Points, in no order, along strands that fork and pass close to each other.
(in the rows, 128 means zero)
Two points are linked if the straight distance between their rows is under 128. Some points are linked to none.
j988: [132 147  79 193 120 187 136 133  83 132 162 123 140 121 113 126 177 121
 121 125 146 118 148 133  70 110 190 202]
j789: [119 127  89 180 163 182 143 117 156 131 134 171 123 162 111 166 109 117
  92 135  95 152 134 141 108 128 121 160]
j364: [ 99  82 135  69 105  99  75  94 126 110  66 149 172 124 114 168  91 162
 104 159 122 176 156  92 181 125 123  73]
j508: [103 101 119  83  81 109  86  92 118 110  84 124 170 120 122 148 125 153
 126 173 138 167 186  90 165 134 174 114]
j589: [107 137 167  91  98  82 118 122 115 153 126  93 155  93  97  83  90 101
 141 125 128 165 137 122 120 148 123  95]
j118: [130 120 117 166 149 144 168 135 178 147 128 158  42 148 145 152 116 140
 120 122 108 130 136  97 151 155 167 128]
j494: [ 69 153 203  92 117 150 139 124 170 125 116 138 137 151 120 140  59  76
 129 132  59 173 122 148 162 131 104 132]
j331: [154  94 109 173 149 137 130 112 170 154 122 103 100 110 115 163 103 131
 135 104  84  79 127 114 109 179 127 116]
j117: [128 116 122  83 114 140 148 104 102  67 112  70 180 137 113 104 153 135
 131 163 134 120 204  94 125 175 177 136]
j960: [152 118 128  95 125 133 141  92 161 103 138 121 150 143 142 165  86 128
 115 131 124  95 142 146 174 165  85  99]
j726: [124 147 102 135  85 130 103 133 109 114 142 107 150 107 172  63 191 137
 140 138 184 132 163  84  93 136 201 120]
j694: [ 77 129 157 132  97  95  96 150 164 123  80 133 162 123 139 140 129 113
 166 127  71  91 110 141 115  90 141 140]
j545: [155 125 137  90 112 110 147 121 113  86 132  58 142 128 130  82 170 125
 150 144 153  80 161  98 114 173 181 136]
j328: [170 133 105 181 147 155 160 123 167 147 147  99  84 134  98 142 121 116
 132 115  97  67 110 140  82 182 132 158]
j499: [ 50 163 194 129 121 147 169 143 176 113 117 142 162 152 130 103  77  64
 134 110  55 138 150 138 122 152 114  95]
j371: [158 141 114 172 141 154 165 118 184 162 184 162  60 144 161 157 102 119
 103 103 144 125 123 127 156 157 114 121]
j674: [143  99 143  76 147  99 117 128 106  99  94 131 106 148 123 166 139 155
 136 159 127 119  98 139 179  78 122 168]
j240: [ 88 149 130 140 128 160 181 127 146  85 154 195 132 165 176 161 113 109
 107 135 118 127 152 159 201 102 120 139]
j884: [ 97 148 109 176 146 183 171 120 137 117 165 207 134 159 135 181 108 104
  86 127 110 146 134 178 166  95 109 178]
j526: [147 112 129 133 198 145 148 156 134 107  90 106  94 160 110 104 147 139
 134 127  89 132 117  92  74 153 133 133]
j246: [151 119 159 119 177 122 148 157 150 134  95  94  46 155  97 116 128 125
 158 135  78 117  80 108 105 147 138 154]
j360: [164 104 101 112 147 150  87 112  43 130 127  90 150 104  86 149 144 152
 133 129 154 143 136 126  98  92 139 176]
j412: [148 143 115 155 121 111  72 159 166 188 140 151  83 120 157 130 140 149
 143 110 145 138  57 153 106  84  97 134]
j253: [176 167 103  89  98 139  95 106 125 137 155 136 138 157 129 124 115 135
 105 172 197 185 124 154 142 141  80  94]
j907: [129 142  99 123 150 132 100 146 105 117 119 179 164 143 146 115 133 137
 105 137 139 184 117 141 112  90  73  99]
j196: [ 82 178 185 128 141 146 172 171 153 130 161 183  90 151 181 113 105  87
 115  98 111 160  88 145 177  95 102 124]
j734: [163 105 101  78  98 119  59  75 144 108  90  85 168 142 115 170 137 156
 134 189 144 112 135 129 129 139 139 152]
j672: [166 142 111 146  82 103  97 115 166 168 173 128 122 111 172 116 127 134
 131 109 185  94 107 144 125 145  90  67]
j275: [ 93 150 189  69 104 110 130 115 156 138 121 105 148 132 105 102  57  86
 136 151 100 194 137 132 146 156 114 107]
j422: [ 83 162 111 147  55 114  95 140 141 122 136 134 155 114 178  68 180 133
 148 153 156 143 139 115  97 115 193 130]
j553: [ 73 161 148 139 104 132 152 135 151 101 116 122 183 139 123  85 125  82
 143 140  85 127 157 142  92 154 142 121]
j938: [163 112 153  93 119  67 140 116  94 134 144 104 109  98 122 136 134 131
 143 108 177  72 112 133 171 119 116 118]
j570: [139  88 115 142 196 137 160 127  97 122 121 154 116 128 114 137 117 145
  95  95 121 147 150  94 141 143  92  85]
j102: [157 167  92 100 109 162 100  95 137 125 151 128 170 162 118 138 112 122
 110 190 157 174 129 187 125 131  76 145]
j353: [ 86 156 143 179 156 140 215 157  78 126 163 147 115 120  94  68 149  92
 110  95 129 139 147 113  91 136 171 147]
j223: [178 114 122 104 154 101  95 135 120 133 117 125 156 121 132 113 127 132
 124  99 145 109  97 126 109 134  46  54]
j775: [162 114 161 112 158  94 163 133  61 150 151  98  88  97  74 133 114 123
 144 101 143 105  99 153 150 105 108 157]
j413: [127 147 162 131 101  99  84 159 167 191 129 131  70 116 129 123 124 125
 154 131 119 136  55 160 123  86 129 171]
j59: [176  62 118  89 175 134 139  96 104 101  95  80 116 124  91 145 123 173
 106 132 131 107 148  77 146 188 122 101]
j390: [168 141 101 144 134 121  71 150 117 156 140 130 117 133 141 118 171 155
 148 129 168 125  63 170  85  70  85 150]
j156: [102 143 141 137 170 135 137 163 129 120 128 197 156 149 163 116 108 109
 105  91 112 172 112 141 131  93  58  79]
j465: [115 169 142 123 120 120 153 142 159 127 153 133 100 153 155  40 134 113
 122 147 156 179 120 110 112 166 137  87]
j903: [141 109  90 162  97 119  83 100 120 176 149 117 166  76 110 154 106 132
 127 106 139 126 151 133 102 142 110 106]
j128: [172  69 112 100 134 101  92 102 120 107  86  98 110 118 138 184 167 185
 139 143 153  64 123  88 155 107 169 151]
j914: [125  95 116 159 161 105 144 165 104 137 107 159  76 106 148 148 166 162
 141  87 119 102 123 100 149  84 158 131]
j527: [146 161 127  71  97 122 132 100 143 129 146 125 108 150 125 106  98 121
 114 181 170 197 143 126 166 162 123 105]
j540: [138 180 134  95 110 169 120 106 169 117 157 129 158 174 139 139 106  92
 127 178 134 146  97 208 142 122  69 167]
j951: [149  93  83 132 164 168 116 105  76 120 117 112 141 126  88 161 127 159
 109 139 123 159 154 115 108 129 139 164]
j935: [ 73  96 145 185 129 102 133 166 152 168  97 167 102  85 135 156 113 134
 142  58  69 105 140  91 133 116 157  91]
j392: [ 54 160 155 202 120 126 203 176 111 149 155 178 106 102 124  91 131  94
 121  75 110 124 136 128 117 117 177 129]
j81: [134  95 112  85 122 152 106  74 149  86  91  69 160 150  91 167 115 154
 129 185 100 117 154 130 127 170 148 172]
j927: [146 112 127  98 122  90  87 144 128 138 113 171  87 141 159 184 143 167
 133 143 152 125  82 151 193  47 112 163]
j618: [102 119 144 134  82  73  83 133 165 141 100 113 152 100 147 117 139 118
 161 120 114  95 124 110 104 119 159 114]
j899: [154 124 156  71  99  72 161 103 106  96 139  67 141 108 118 105 149 116
 150 141 174  69 148 122 158 149 157 136]
j739: [100  98 106 105  90 139  98 101  90  81  98 109 201 111 132 141 157 147
 134 149 133 119 203  98 134 120 190 141]
j609: [174 144 122 132 126 110 114 122 130 147 168 106 153 117 133 104 125 118
 137 105 166  94 102 161  96 146  60  88]
j144: [166  61 136  79 150 106 119  93 134  96  74  68 108 129 111 159 140 176
 129 144 126  69 141  69 148 167 162 122]
j962: [ 89  91 117 161 168 191 165 108 160  81  90 133 137 175  95 187 107 152
 101 145  51 105 163 125 128 170 140 148]
j932: [106 198 193  98 129 176 169 133 181 110 161 140 110 176 177 117  95  66
 118 136 111 149  86 163 166 128  83 141]
j893: [100 102 134 160 187 142 166 140 129 128 124 190 134 130 140 144  92 119
  94  69  93 149 148 104 139 127  83  63]
j257: [136 158 136 136 148 131 146 147 119 124 157 119 141 134 125  76 135 100
 132 117 131 125  98 160  86 130  90 126]
j801: [175 106 107 102 120  96  93 131  69 137 119 122 118 102 143 116 177 164
 125 124 200 124 135  84 140 112 151  98]
j572: [ 94 101 120 170 166 168 164 133 151 114  99 165 103 153 119 175 110 141
 115 123  66 126 153 110 139 137 143 133]
j352: [174 108 110 126 184 124 135 143  94 117 121 130 153 123 124  92 138 133
 105  91 144 128 132 100  92 155  67  56]
j648: [105 136 125 161  83  89 110 138 130 141 145 124 169  82 159  88 145 117
 153  90 141  83 125 132  95 127 138  94]
j758: [148 168 125 121 110 106 103 128 153 156 156 109 109 129 148  46 139 131
 132 144 182 165  88 129  83 155 113  87]
j606: [136 153 148  92 107  90  82 128 121 150 126  80 156 109 115  48 131 114
 145 137 158 165 100 121  67 142 117  99]
j310: [126 169 152  84  93 127 152 118 115 126 182 156 135 136 149 142  96 103
 114 140 177 153 123 179 208 101  87 132]
j703: [187 114  82 120  94 120  66  87  97 161 138 112 171  94 108 168 129 155
 116 132 192 124 142 142 127 131  83  88]
j41: [153 144 118 168 112 136 118 126 193 180 179 157  93 120 186 147 100 117
 121  79 146 110  97 136 138 141  88  82]
j655: [ 98 133 142 101 122 109 167 137  90  97 138 172 134 136 151 131 121 127
 119 131 141 147 146 145 200  88 118 119]
j202: [ 97  99 114 138 127 173 134 104 127  88  90  91 164 138  86 167 121 137
 131 158  66 105 175 123 106 158 170 176]
j913: [162 123  71 141 158 136  72 142  99 127 116 153 151 135 140 152 157 163
 122 133 149 141 100 157 101  66  78 135]
j534: [107 155 136 155 179 146 196 147  89 108 162 136 150 143  97  65 137  87
 103 109 125 152 141 133  78 143 116 130]
j312: [117 204 175  96 117 164 157 131 169 113 175 111 141 164 140  71 115  65
 131 164 137 143  83 199 123 143  77 152]
j706: [178 142 133 138 152 146 175 128 113 139 157  73  72 132  84 116 141 115
 146 136 134  81  98 156 103 156 134 191]
j218: [174  84  87 127 186 177 152  99  84 100 127  91 137 131  98 137 141 164
  86 127 134 127 179  85 114 185 137 128]
j969: [ 91 115  95 156 120 166 133 120 115  87 102 132 173 141 130 146 154 142
 125 147  96 129 193 105 115 131 183 151]
j942: [194 122  87 104  95 122  57  90 115 142 130  92 141 126 123 162 153 165
 133 162 185 113 122 141 122 116 116 137]
j314: [ 52 162 186 160 130 130 199 179 133 148 146 197  87 124 142 120 102  90
 121  85  92 154 118 135 165  99 146 129]
j881: [126 149 144 104 131 127 165 136 143 121 134 133  64 165 133  83 128 122
 126 168 140 185 133 106 151 151 155 136]
j349: [127 139 171 122 127 109 133 162 144 167 107 118  50 123  96 123 120 117
 157 134  90 122  63 146 129 104 152 185]
j485: [ 63 175 136 150  72 128 129 145 135 120 124 129 160 123 130  76 149  94
 148 154 108 152 144 140 100 126 184 153]
j816: [ 93 122 168 112 116  94  67 158 167 130  75 151 147 134 138 168 119 123
 158 130  70 116  72 161 134  52 112 162]
j106: [130 128  99 160 126 166 126 131  38 137 156 106 156  95  93 143 158 129
 138 118 144 121 142 153  96  82 167 208]
j576: [130  66 114 130 156 110 109 136 133 110  71 142  86 124 145 188 161 189
 140 127 111  90 123  86 168  97 168 140]
j244: [116 136  91 176 125 165 147 137 121 112 134 132 135 132 132 132 170 127
 129 129 116  99 159 123  99 131 179 165]
j146: [108  88 143 175 127 112 124 131 158 174 102 125 103  85 107 171  89 127
 145  80  59  89 128 104 123 147 146 111]
j714: [ 92  99 160 147 140  81 155 173 120 147 115 166  86  93 147 125 127 139
 144  72 107 119 131  95 166 105 149  91]
j496: [171 138  78 139  87 124  83 120 115 159 150 125 114 109 161  95 176 160
 122 141 209 152 141  88 106 140 160  99]
j921: [117 110 110 174 103  94  86 138  92 170 136 121 166  51 135 117 141 133
 142  68 143 107 136 110  96 106 135  99]
j345: [127  99 146 115 161 120 148 129  91 118 118 128 104 116  90 160 109 135
 130 124 106 122 115 143 159 104 121 158]

A fork is a point with three links, a tip a point with one. Leave the first point through the second and follow the links. Name the first fork or tip that comes.
j526; j246 -> j609
j128; j576 -> j706
j223; j352 -> j526
j392; j314 -> j801

A fork is a point with three links. Follow the links from the first point to the second and name the forks in between, in order.
j618; j572 -> j202
j932; j942 -> j609 j572 j202
j706; j775 -> j969 j739
j672; j527 -> j609
j526; j244 -> j609 j572 j202 j969
j156; j674 -> j609 j572 j202 j969 j739
j775; j218 -> j739 j969
j899; j816 -> j739 j969 j202
j545; j196 -> j739 j969 j202 j572 j609
j714; j703 -> j969 j202

Follow the links from the first point to the second, and from the first to the third. Name the last point that the two ways share.
j310; j117; j942 -> j202
j884; j364; j223 -> j572
j951; j371; j775 -> j969
j218; j672; j903 -> j202
j988; j881; j412 -> j609
j328; j118; j117 -> j969
j570; j881; j576 -> j609
j655; j156; j674 -> j572
